Each row is a point on a tangle of strands that fork and nearly touch. The rows are in no order.
Points whose rows are less than 106 apart are linked; no others are. Some points are linked to none.
Sop: [  2   1 -18  21 -12  29   2 -20 -10  13   7 -21   2 -16 -20   1 -32  -4
  -2   4  -3   4   0  19   1   5  -6  15 -16   4  -5 -16 -19   4 -13 -13
  -5  -8   1 -19  -4   2 -30  17  28  -7]
bir: [ -1  -6  22  -1   1 -23  -6 -12 -14 -14  -3  -6  15  -4  28 -13  25  -5
  30   4   4   2 -11 -17 -21   0   3  -8 -13 -25 -34  -1  -7  -5  -6   1
 -15  -5  -1  -5   5 -38  23 -28 -10   4]
pup: [ -4   2  11 -11  -4  -6  -5 -48 -15   3 -21  -7  52 -17  10   6  15 -18
   0  21  29  -3  -4 -14   0 -32  22 -16  10  22 -20  15   6  12 -17 -15
   4   4   5  36  27   1   3 -25   7 -26]
tipo: [-25   6 -23 -36  11  14 -23   5  19   8 -11 -28  -3  -4  16  -2  10   2
   6 -37  -2 -31 -16  24 -16 -12 -26  -1   1  -1 -17   8  -4  29  -6 -12
  17  -7  30 -12   8  -3  33  14 -37 -19]
Lut: [  2 -12 -21  15 -19  -4 -13   4  11  -4 -18  11 -12 -13 -17   8   4  26
  -8   1 -10  16  22  16  30 -11  29   8  38  18  33  13 -17 -21 -18  32
  18   3  35  -2   4  19   3  13 -10   8]
paz: [ -6   1  26  -2   3  40   9  -6  -3  -1  -8   8   7   1  21   3 -20  -4
   1  36   3  20  17   7 -17  26  -6  -8  -5 -12 -27 -11 -25  -6   9  -8
  -9  32  -7  -6   8   4  11 -20  -2  14]
gabut: [ 30 -11  15  -1   4 -23   4   1   5 -15  10  -7  15   6  25   0 -14 -17
  24   1   4 -12 -21 -27 -26   9   4   1 -30  -5 -33  -2  -5   2 -12  -6
 -16 -26  -4  -1  -4 -22  -2 -15  14   3]
Zut: [ 31   0 -13   8  -8  24 -14 -17 -11   0 -37   5  -6  10 -29  -8  12   9
  -6   7 -35  56  27  45  33   0  -8   6  18   5   6 -33 -21 -12  -3  -2
  -9  23   5 -11  10  -1  -6  17  27  18]
mup: [ -7   6  33  31 -16  -5 -17  -6 -31  24  29 -12 -11   2 -26  -1  20  -9
  -9   1 -13  23  26  27  10  16  -8   7   0 -48  10  10   0 -25   4  12
 -35   3 -26 -35 -26 -17 -16 -15  -5  20]
Begel: [ 19   7  35   9 -30   4   2 -16 -23   6  27 -12 -14 -23 -19 -15  23 -26
   1   5 -21  18  24  -5  22  24   7   7  12 -37  -7  12 -19 -36 -14  -9
 -36  -5 -38  -6 -16 -15 -35 -31  13  24]
Tok: [-35 -14 -23  -9  12   9 -11  10  -8  15  -4 -21 -20   0   1  -5   9  16
  22 -31 -13 -20 -24  12  -5   5 -38  13   7 -26 -27  -4 -17  11 -12  -5
  -5 -15  21 -37   1 -24  24  18 -24  -9]
vokip: [-29 -11 -32  25   8  17  -5 -36 -17   9 -10 -35 -10 -27   3  -2  -6  -6
  -7 -13   3  11 -22  13   4 -12 -10  11 -15   1 -10   0 -32  27  -8  -9
  19 -16   7 -27  -6 -15  -1  10  25 -25]
Suk: [-12 -17   1   1   9 -24 -26  -8 -11  12 -10   4  33   0  17   8  22  -7
  -7 -14  -1  -2 -14 -18 -14 -28  23   5   7  15  11  23   3 -23 -21  16
   7 -30 -15   6  30 -32  23 -35 -15   2]
Vig: [  4 -18  33   3  -1 -19   2 -33 -20  16   5  21  -8 -22  13 -22  35 -24
  -2  -4  -9   6  -3 -13  30  13  26 -16  17 -35  -3  21 -26 -27 -16   2
 -34 -11 -24  -4 -24 -30 -19 -47  25  12]
Vager: [ 24  -5  -5 -16   1   8  13 -35   7  24  -8  32   2  -6 -18 -24  19  -8
  -7 -10 -41   7  14  19  36  -5   1  -9  27  17  30 -21  -2   1  -2 -10
 -17  19 -26   1 -14  -2 -30  15  35 -16]
Poka: [ 25   4  29 -25   0  -4  -4  18  17  -8   6   5  32   5  24  10  11  -1
  15  21  21 -17  27  -8 -17  -4   9 -28   8   3  -5  15  12 -19  13  14
 -16  22  11  24  18  35  13 -17 -33  20]
taz: [ 37   7 -19   7  -3  -5  -6  24 -16  14   5  34 -34  37 -38  -4 -14  22
  13 -25 -12  19  12  36  11  36 -12  13   1  13   4  -4   2 -28   3  10
 -36  13  26 -15 -11  31 -28  11  40  22]
soro: [ -2  -1  28  20  19   4  -2  38  34 -10 -19   4  -2  -6  21   2 -11 -39
 -29  -3  12   5 -25 -32  -4  -5  -6   4  -2   8  -5   5 -12   2  -5   7
  33 -19 -34  15   5 -12   8 -28  23   3]
fufu: [-15  -3 -31  -4   0 -12  10 -16  13 -22 -26 -11   6  -1  -2   2  -6  18
   3   1  13  14 -25 -28  -9 -33   1  10  -9  29 -15  -2  29  40  -9  -3
  46  -9   0  27  10 -21  12  27  -1 -38]
Vekip: [ 18  -2 -24   9 -20  15  24   4  -1  -7  22 -11 -22 -35 -22 -26   3   3
   3   7  -4   3  20  18  27  21 -23  -8 -17   2  33 -10 -35 -22  11 -12
 -15   4  25 -24 -34  30 -40  18  26   8]
Kevun: [ 34 -15 -17 -48 -18   8  -3  13  -4  -1  13  16   1  -6  -5  -1 -34  12
  25 -23  -4 -39   9   3 -16  26 -17   1 -25  13 -30  -4   2 -17  -6   1
 -32 -22  12  -9  20   5 -23 -10 -14  17]
Gebog: [ 11 -11  17  -7  41 -40  -7  26  22   2  14  31   7  15  28  -3  13   6
  -1  -2  -2 -10  16 -12   3 -29  26 -13 -23  -5  55  13  20  -2  23  35
  17   3  -5  16 -21 -21  21  -8 -37   3]
nodom: [  2   8   4  30  17  11  -5  34  22   7 -17   6   6   3 -16   9 -13 -19
 -35  -7   5  17  -1  -4  25 -14  -9  11  25  17  12  -2 -17 -16  -6   6
  32 -22 -17  10   5  19  -5 -11  26   1]
Lapo: [ 20  29  -7  -8 -23   3   6   5  25 -40  -2 -48  16 -15   1  -7   0 -22
  22  14  10  -3  26   2   3  -9   6  -4   1  11 -28  -2 -11  14 -11 -19
   1  17  14  17   5   6  12  27  17   8]
dase: [ -4   1   8   8 -32  -4   0  11 -18 -20   5   0 -25  37   3   6 -10  22
  20  32  -1  26  10   9 -31  29   8   2 -14 -34 -28 -10  28  -2   2   4
 -26  30  18 -13  21   6  22  23 -27  24]
nuz: [ 17 -12 -27  16  -7  19  10   7  -5   5   7 -24  -8 -36 -16  -9 -23   2
  -2  -8  10 -15   3  25  18  11 -24   7 -42  20  16  -8 -31   0   7  -3
  -4 -18  25 -27 -16  23 -42  17  37  -3]
lafe: [ 24   3  17 -39  21  -2   0  17  53   3   1  14  27 -20   6  -2 -21  -1
  -5   4  -5 -18  38   4  -5 -41  -2   2 -14  15  62   3  -7   6  16   0
  34  17  -9  12 -18  -8  -4   5 -42   1]
Fep: [ 31  -2   5 -33 -20  17  10  12  13   1  14  26 -27 -19   2 -17 -44  17
   8  -9  -4 -23  30  -5 -18  28   7  15 -29   8  -5  13 -12 -20  -5  19
 -25   5   0 -11  18   0 -34 -22 -20  34]
sebof: [ 11  14  -8   0   3  10   3  -5 -13  25  29  12 -16  10  20   2 -50 -18
   2   1  10 -19   7  10 -24  35  15   7   0   9   9  30 -38 -34   9 -15
 -10   0   3 -42 -13  29 -20 -23  26  -4]
fepez: [ 16  -7  29  44 -15 -19  -7  28 -15 -16   2  -8 -16  37  -9  25  -5  19
   3  35  14  40  10  11 -17  22  21   8 -16 -23  -4 -11  11 -23  -4  36
  -8   9  20 -10  11   9  13   5 -10  26]
nit: [-10   8  -5  14  56 -39  -2  11  11  -4  13   1   4  20  15  30   1   1
 -21 -31   3 -29 -21  -6  18 -20   3 -25 -17  17  12   4  -1  30  24  10
  58 -13   6  12 -37   7  14 -10 -15 -21]
zazod: [ 26  -7  31  19 -14  10 -12  37  15   5  13  -7  20  15 -21  26 -13   4
 -14  14  12  11  12 -17  -6  -5   9  17 -10  -5   9  -6  35 -16 -21  27
 -10 -24 -15  27  14  20 -13  -6 -10  19]
pirok: [-63  -5  29  52  38  -1  16  30   0 -13  -2 -23  -3  19 -13  36   3   3
 -34  -8  23   1 -50 -23  18  -4 -22 -12  -3 -28 -20 -15   2  25  22   5
  42 -26   7  33   7  22  13   1 -20  -8]
vip: [ 54  -9  -8  18  -9  -9 -14  29  -9   4 -10  19 -15  34 -33  10   1  22
   8 -10  -4  31  10  24   6  13 -19   9 -22  17  -3 -12  29 -19  -2  33
 -37   8  22  -7  20  23 -25  16  20  33]
Doba: [ -2 -25   2  12  19  10   0   9  -3   2  -3 -28  28   1  -3  14   2  -2
  -7   1  19  -5 -22   0   9 -15 -41 -10 -16 -10  -6 -23   9  16  18 -10
  17 -31   1   7  -8  21  -5  15   4 -16]
Kobi: [ 46 -26 -11  20  16 -28  10   4  -3 -17  -4  11  20  12  19   9 -14  -7
  17  16   8  14 -17  -7  -1 -13  -7 -11 -36   5 -17 -25  -7   9  -6  11
  14 -17  14  -4 -21 -14   1  -7  27  -9]
Buvuk: [  9   2  17  -7 -20  12   3 -41  -2   6  -1 -13  35 -20   0   1  15 -20
   1  31  15   2   6   2  11  -7  19 -24  11   3 -27  -1   3   8 -17  -7
 -21  22  17  37   5  29 -13  -6  11 -16]
nuba: [ -5  -8   8   5  44  -9 -10 -27  -4  22   0 -18  49   6  14  33   2 -23
  -1  -8  10 -17 -24   7   3 -37 -18 -14  -5  -6 -18 -19   8  33   0 -15
  25 -17   8  11  -2   4   3   2  -2 -38]
simo: [ 22  -4  -8 -17  34 -30   3  39  40  -9   8  23   7   1  19   3 -13   7
  10  -1   0 -17  30 -16   1 -31  12   9  -1   1  68  -4  -6 -10  18  -4
  39   4  -4   8 -33  -3  13  10 -28  -9]
voki: [-48  -8  -6  24   9   3   0  -2 -37  -6  -2 -28 -11  -5  10   7  13   3
   0   6  35 -10 -29  -6 -16   3  -5 -10   7 -40 -33  24  -7   3  15 -15
  -9   4  32  -1  10  23  25  -6 -29   3]
zar: [ -6   6  10 -19   1  35  25   9  12  18  10  12   4  11  -8   1 -32  13
 -12  11 -10 -20   1  -4 -29  17 -25   9 -18  -4  16 -33  20  24  12 -15
   3  -2 -34 -13  -6  -2 -12  17  -6 -14]
Pelu: [-15 -32  -7  29   1 -27 -23  10 -27   2 -12  -4  21  -3  -9  24  18  24
 -14   8   2  20 -27 -10  -3 -28  19   6 -13  11   8   5  16  -9 -16  32
  22 -31  11   9  20 -23  21  -9 -17   1]
musu: [-31  12   2 -10  10  40  -2 -24   7  24 -23   8 -24   7   1  -5 -15 -12
  -3   1 -17   8 -20   4  18  11  -7   9  19 -10 -55 -15  18  39 -10 -32
 -15  34 -12  -2  24  -2  -5  16  41 -16]
mig: [  3  13  19 -42   0  24   1  14  33  24   8  14 -13 -15  23  -6 -35   2
  -7 -15   2 -28  26  21 -25  12  15  12 -17  13  20  23 -11 -16 -11  31
 -10  11   0 -20  12 -11  -1 -21 -39  12]
Povav: [ 34 -15 -28 -23 -29  -6   2  17 -13  -8  10  21   8  -7 -13  -9 -12   2
  22  -2  -4 -20   8 -14  -5  19 -14   0  10  -1   0   2  -5 -42   0 -15
 -29 -17   3  -5  11  20 -22  -8   4  14]
fedu: [-38   1  27  22  -5  11   0 -10 -15 -10  -1 -10 -20  -6  30   1  11 -23
  -3  12  30  17 -20 -15  -9  21  17  -9  14 -41 -49  28 -16  -4   6 -26
 -14  25   8  -2  12   2  20 -25   7  22]
san: [ 27  16  35  -9  -9   1 -13  -2  15  -5   9 -15  42   7   1  19  13 -27
   3  20  15 -12  20   3   7  -3  18 -18  20  10 -20   4  22 -10  -6  -1
 -21  16  10  39   4  38   3 -10   0  10]
Fisu: [  5   0 -22   5 -31   7   9   9 -32   8  29   4 -30 -16 -40 -18 -12  13
  20 -13 -13 -13  19  33   4  34 -19  10  -5 -12  34  -7 -19 -31  21  -8
 -22  -2   8 -57 -38   7 -38  16  10  14]
fanu: [ 41  -7  10  27  10 -10 -24  46  -4  -4  -4  -9  -4  47 -26  27  10   5
  -3  15  15  48  12  22  -2   6 -15   2  -6  -2  10 -28  15 -34   7  28
 -16  -6  13  -6   6  40   7  11   4  37]
raz: [ 29   8 -25  -8 -12  -6  15  17 -17  19  21  20 -37   8 -34 -18 -18   7
  22 -23 -11 -13  27  34   6  43   2  19 -19  20  18   4 -12 -42  17   3
 -39  20  14 -39 -27  21 -45  15  41  16]
nupor: [ 38 -13 -23  11   6  -2   0  -8  -4   1 -11  18  -8  -7  -9 -20  21   2
   6   3 -35  40  28  25  43  -6 -12  -8  29   9  38 -21 -28 -20  12   2
  -7  12   2 -13 -19  -7 -13  14  36   4]
zera: [ -4  -1  21   4  -4 -22 -11  -8  -8  12  17  25  -2   8  16   1   7  19
  -1   8  -6   6  29   7  -1  -9  62  -3   5  -4  34  37   5 -23   1  40
 -11  27  11  -3   9  -8  13 -18 -29  10]
lunal: [ 16   2  -7  32  20 -44   6 -11  -9 -18   3 -14  12   3  17   9   7  -2
   8  -1  13  18  -8  -3   0 -25  21  -7 -27  17   9   0  -6  11   2  24
  29 -18  21 -10 -29 -15  18   2  22 -15]
mal: [ 20   0  22 -36  -6  30   7  20  45   7  -5  20  20 -18   8  -1 -35   7
 -14  12  -1 -17  33   7 -24  -9  -6  19 -26  22  33   1  -4  11   5  15
  23   7 -12   5  20 -10  -8  -8 -41   0]
Tiras: [-24 -21   4  37  42  -3  -2  31  -9   8  -9 -17  -1  18   3  30   7  -4
 -27 -12  19  10 -44 -14   9 -26 -44 -15 -14  -7 -10 -10  12  16  30  10
  46 -34 -18  14   7  15   6  -6  -2 -17]
Nak: [-23 -27 -16   4  18  10  -2   3 -14  14  -1   4 -26  -4  28   2  -9   6
  14 -15   0 -13 -40  -1 -16  21 -26   4 -26 -17 -33   8 -21   4  -7   9
 -11 -16  26 -33  10 -20  19 -19  -9  -7]
vare: [ 28  11  41   7  19   3 -13  45  33  19  26  -4  31  32  -4  32 -26 -24
  -8  -1  18  -8  19  -7 -14  12   8  10  -5   7   4  -9  31 -19  -7  11
 -10  -6 -24  20 -14  24 -15 -15  10  17]
kato: [-10  -6  -6  26 -12   7  12  -6 -14  -1 -13  24  -8   5  -6  22 -27  13
 -13  16  18  12 -31 -31  15 -10  24  -2  18  19 -16   4  11   1 -10  -5
  22 -11   1  23  21  34  -5  -9  17 -10]
gaz: [ -6   1  14  -7  18  25  29  -4  18  21 -12  53  -6  27   2   9 -28  22
 -13  11 -20   0  -4  -7   7  12  -3   0   1   5  17 -32  11  27   4   2
  23  19 -19  11 -11  -3   1   9  -5 -17]
duvos: [ -3   5  23  -1  19 -23 -13  20  27 -12  -2   5  20  -3  16   7   1 -22
 -12 -10   8 -17  -2 -23 -16 -11  22   4  -4   9   6  18  -2   2  -8  11
  20 -15 -20  22  16 -26  21 -26 -13  -3]
Sorud: [-17 -16  32 -10  18 -23   1  10  -1   3   6  36  21   9  22  13  16  32
  10  19  -6 -10  18  -5 -12 -14  35 -15   5 -15  33   9   9 -14   8  26
   4  10  17  15   9 -13  28 -12 -53   7]
dovub: [-36  26   3   5   6   4  20 -19  -4 -22   6 -24   5 -20  -2 -34  26  -4
 -11  10   8  -5  19  -1  -6 -11 -12 -11  -2 -20  35   6 -23  12  30 -18
   9   6 -11 -15 -40 -16  11   8 -13 -10]
Ses: [ 37  27 -12  -8 -24  12  18  10  19 -33  -3   1 -19 -36 -26 -46   0 -11
   6  -3 -21  -1  31   8  14   8 -41   8 -39  36   6 -14  -1  15  19 -16
 -10  19  -8  11  -3  -8 -31  33  36  27]
tegad: [-48   5 -31  20  -4 -16  -9 -34 -22  -2   2 -43 -11  -8   0 -16  27  -5
  10 -18  15  16 -23  -9 -19 -23   3  12  -7 -21 -10  21   3  17   0  -7
   8 -13   1 -18  -8 -27  13  12  -1 -16]
fot: [ 21  10  -9 -36 -16  17   6 -21   9  16  14   9  -2 -26  -5 -27  30 -15
  -3  -5 -17 -23  30   3  25  -4 -12 -18  23  14  36   1   8 -19   8  -6
 -29   1 -22  13  -8  18 -33   4   3  -9]
mip: [-28  -5  13   9  -7  13 -14 -14 -21  -5  -9  -6 -17 -25   5 -23  33 -11
  -6 -10 -16  28  -2  -6  10  20 -11   8  25 -40 -26   9 -36  -5 -13  -9
 -12  -5 -25 -11   6 -55  10 -38 -13  25]
Fati: [-33  13   1  -1  36 -35 -13   4  18  -6   0 -13 -10  24  20  10  14  -2
 -21 -33   0  -2 -33  -2  -5  -9  -8  -3 -16  10   0  -3  24  40  14  11
  33  -7 -13  -3 -10 -23  35   1 -13 -25]
dom: [ 19  11 -26 -38 -56   6   8 -18  11 -25  20 -25   9 -46 -30 -23   4   2
  19 -18 -23 -20  27 -12  22  -7   7  15  25  18   5   6 -11 -27 -28 -13
  -8 -17  -8  17   6  -1 -35   5  -8   9]
kude: [ 17  -1 -31 -10 -20  23  16  12  10 -20  -5   2 -21 -16 -21 -29   3  12
  -4 -13 -10 -17 -12  -1   1   5 -46  10 -38  25  15 -17  28  27  26 -12
  -5  -1 -18   7   8   4 -24  38  19   2]
zave: [-12  -1 -11  25  45 -50   9   0 -10  -7  16 -15  13   4  17  13  12  -7
  -2 -22  20 -18  -8 -15   4 -32  18 -19  -8   9  28  15 -19  -3  15   9
  42 -29  30  -7 -35   2  24  -9  -1 -20]
zeluv: [-28  -2  -7  28  -1  -9  33 -24 -12 -11  -9   3  -5  -7   3   9 -28  11
  -4  13  16   9 -40 -31   1 -16   7  -3  -8   8 -15 -16   9  35  -7  -8
  41  -4  -5  14  -4   2  -3   9  21 -39]
Pamer: [-39   7   9  26  -5  -7 -21 -15 -22  -8  -7 -23 -28  -7  22 -17  39 -23
   0  -6   5  22 -17   3  -7  18  10   4  12 -46 -45  28 -17 -11  -4 -30
 -17  21  -6 -25   7 -38  25 -32   1  29]
kad: [-25   5  12   7  -7  25 -11  -7 -27  15   9 -13  -6  -8 -20   0  16  -1
  -7   0 -21  12   7  20  -5  17 -27  14  15 -48 -12  -6 -19 -14  -3 -15
 -25   0 -23 -35 -10 -26   9 -10 -17  15]
Fefi: [-18   5  -4  23   3 -22  -7 -16   6  -3 -16   4  -7 -12  -5   3  19  27
 -18  12  -2  28  16   8   9 -28  54  -2  11   9  51  15 -10  -8   6  45
  22  13  21   1   1 -11  21   6 -25   8]
Bugol: [-41  -8  -5  17  -2 -31  -8 -10 -26 -15  -4 -26   8   6   6  -1  32   7
  17   0   9  23 -23 -19 -24  -6  -3   3  -4 -31 -14   0  -4  -4   1  -8
   3 -18   2  -3   8 -52  44   1 -23   9]
sazu: [ 10   1  -8   9   2  16 -14  20  13   9 -24   9 -22  -2 -22   1   6   2
 -20 -23 -11   8  11  17  39   3  -5   6  41  18   1   8 -16 -11 -19  13
  -6  -4   1   3  -7  23   2  -1  13  12]
Suf: [-11  16  15 -27   2   0   7 -14   0  25   9  14   3 -10   7 -37  53 -30
 -12  -7 -22 -21  14 -10  25  -1  -1 -21  47 -19  32  21   9  -9   5  -4
 -34  14 -34   9 -26  -6  -9 -17 -11  -2]
vuz: [-18   0  38   0  16 -32   5 -29  -8  26  10  29  -7  -9  16 -24  32 -19
  -2 -14  -7 -20 -15 -12  25   0  37 -18  26 -23  23  23   5  -4  -7  17
 -15   6 -29  10 -36 -25  -5 -22   8 -11]
Miku: [ 33  30 -19  -4 -31   4   6   0   9 -43   5 -25 -11 -19  -6 -24 -10 -17
   3  17 -15  12  26   9   2   5  -6   6 -10  19   3  -7 -15   7  11 -24
  -7  25   2   0   3  -3  -9  28  31  20]
bab: [ -3  -7   0 -18  24  28  20  -4  11  16 -23  38 -22  10  23  -6  -7  27
 -17  -8 -12  -6   1  16  -5   9 -11 -17  -2  15  19   0 -17  19  12  14
   9  18   1 -12   0   1   2  -9 -10 -19]
ropef: [ 12   4 -35 -14 -46 -19  16  -1   8 -34  22 -22  22 -20 -27 -14  17  11
  29   2  -2 -21  14 -19  14 -14  16   7  26   1   0  -1   5 -10 -25 -14
  -1 -17  21  22 -17   8  -3  27 -15  -1]
rigoz: [ -7   9  -3  -5 -12 -11   1   0 -25  -2   2  13   8  47  -8  29 -15  23
  12  21   4   6   4  11 -16   4  30  -3  29   1  12  -3  27 -12   1   3
   2   7  30  -4   6  43  25  14 -15 -10]
savo: [-15 -26 -13 -13   5  27  10 -26 -15  33 -21  41 -31 -15  19 -10   9  24
 -19  -4 -12  -1  -8   2   0   9  -6 -10  11  -4   3  13 -23   0  -2  18
 -17  11 -13 -14  -6 -22 -18 -35 -16  -5]
vas: [ 18  -4 -24 -10 -41   3   3  12  18 -22  -7  -3  -5 -15 -29 -14  15  10
 -10  -6   8  -4  -8 -14   8  -6 -21   3  -5  20   2  -6  37  26  -4  -4
  -5  -7 -16  36   7   6 -16  38   5  -4]
tun: [-72 -15  28  35  41  -6   3  20  -8  -6  -3 -26 -14  11   7  21  19 -10
  -7  -1  35  -7 -45 -17   2  -9 -18 -12   6 -40 -38   3   5  18  21  -6
  20  -4  27  17  25  11  39   4 -22   0]
pirid: [ 17  21 -19 -44 -53  27  -6 -16   9  -3   5 -11   2 -37 -29  -8 -22   1
  17 -14 -23 -26  32  17   7  23   9  22  17  19  -2  -2 -22 -21 -21 -26
 -10  -1   2  -6  22  12 -41  10   7   7]
kifa: [-43   4 -12 -27  35   3  -3  18  31   3 -19 -14   4   8  10  11  12  11
 -11 -34 -15 -24 -14   8   3  -7 -19   3   5   5  -1 -14   3  50   2   1
  47  -7   8   7  -1 -15  31  14 -45 -28]
zet: [  5  28 -18 -20 -39 -14   0  -1   8 -41   3 -43  40 -14 -28   7   3   1
  33   9  12 -10  26  -8 -19 -22  16   8   8  12   2  -1  -1   1 -20 -17
  19  -3  21  20   4  -8  11  23 -24   1]
Tuf: [  1  30 -19 -27   8  17  11 -28  16  28   6  13  -9  15  -9  -6 -30  -6
 -13 -14 -26 -25  -6  17   4  16  -3   8   5  42  15 -10  21  40  13 -30
   3  13 -23  -3  -8  19 -38  31  50 -34]
tabi: [  1  28 -16   0  -8  -4  17 -20  -3 -35   6 -10 -12   6  13 -32   2  -5
   8  23  -7  18  14  -1 -18   7  -3  -1  -3  -3  10 -13 -13   9  18 -21
  -3  21  -6 -21 -25 -22  16  12  20   2]
negis: [ -4 -15  -3 -12   9   2 -19 -42 -10  21 -17 -18  51 -12   7  20  22  -8
 -11  -1  20 -24 -23  -7  -1 -54  -8 -12  -3  21  -5   9  30  30 -21  -3
  17 -18   5  38  23   5  -6 -10  -9 -41]
kodi: [ 12  -4  28 -15  -4  28  -5  22   8  -7 -12  11  24   4  18   4 -15  -3
   7  30  13  17  21 -11 -23  10   0  -6  18  -7 -20   5  -6 -26  10  -1
  -9  18 -21  17  42   8  11 -34 -23  26]
moz: [-13  33 -10 -23  -2  16   9 -14   6   5   7  -3  10  18 -14  -4 -23  -6
  -4   2 -15 -12   6  15 -16  11  -7  15  -2  12  20 -28  16  23   7 -39
  10   8 -30 -16 -20  -8  -1  40  17 -27]
dolad: [-26 -26  -6  -4  15  17   7  -7 -27  30   7  32 -30  -8  23   5  -9  13
  -9 -18  -1 -25 -27  -4 -17  29  -5   6   8  -9 -19  28 -25  -8 -13  10
 -17 -15   0 -26   6 -14  -1 -33 -22  -5]
Div: [  1   1 -35  -7 -16  -8 -15  -5  19 -24 -21  -7  -2   8  -4 -16   7   5
  -1  -8   4  18 -19 -30   0 -27  -6   9  10  19 -24  -2  49  30  -3 -13
  10  -2 -26  26  19 -12   3  31  19 -13]
rufen: [ -6  20  -8 -23  12  18   4 -26   7  20  -5   0 -18  10   8 -15 -20 -26
 -15  -9 -10  -3 -35 -12  14   8 -10   1   4  24 -28  -7  32  39   0 -23
 -10  10 -30  10  15   8 -20  11  60 -23]
gupi: [ 25   4  39  -8  22 -16  -2  18  15  11  26   9  17  38  27  23 -20 -21
  19  -2   3 -23  -3  -5 -13  31  12   1  -9  -6 -22  -8   9  -7 -15  13
 -22  -8 -12  -7 -25   3   3 -17  11   4]
mudo: [ 17  -3 -37 -10 -28 -18 -18  14  -7  -9  15   2  10  22 -17  11  -9   7
  23  -3   0 -11  -1   0 -10   6   5   1  16  10  15   5  28 -32  -3 -16
  -7 -14  19 -14   3  37   9  18  -2   3]
lol: [ -2 -31   7  24 -18 -10 -13   8 -22   5 -15  13   2   7  -8  33   1  27
  -3  29  19  15 -31 -20   2 -19  17   0   3  11 -35  10  27  -4 -24  20
   6 -17  19  33  42  15   1  -6  -7   2]
lud: [-19  12  -2  -9  -8 -19   3   2 -13 -22  -9   4 -14  39   9  11  12  27
   5  27   2  21   4  11 -28   9  28 -17   7 -16  -9  -3  31  14  13   0
  -6  33  26   8  11  23  49  27 -32   5]
voro: [ -8  -3  11   2   1  31  10 -15  -5   2 -25  21 -24  15  20   5 -31  -5
   9  36  -3  32 -19   2  -4  26   5   6   3  -9 -50 -20   5  18  -4 -22
  -6  43   0  -7  26  -5   2   0  28   5]

Follow the links from the first point to the second, and from the first to the third. Name the last point that the two ways share.
zazod / nuz / Buvuk | gabut
Fefi / ropef / dovub | Miku
vare / Buvuk / fanu | gabut

A fork is a point with three links, a tip a point with one. Leave the first point through the second and follow the links. Name the first fork or tip that comes.
gaz / bab | gabut
negis / nuba | Zut
mal / lafe | Miku
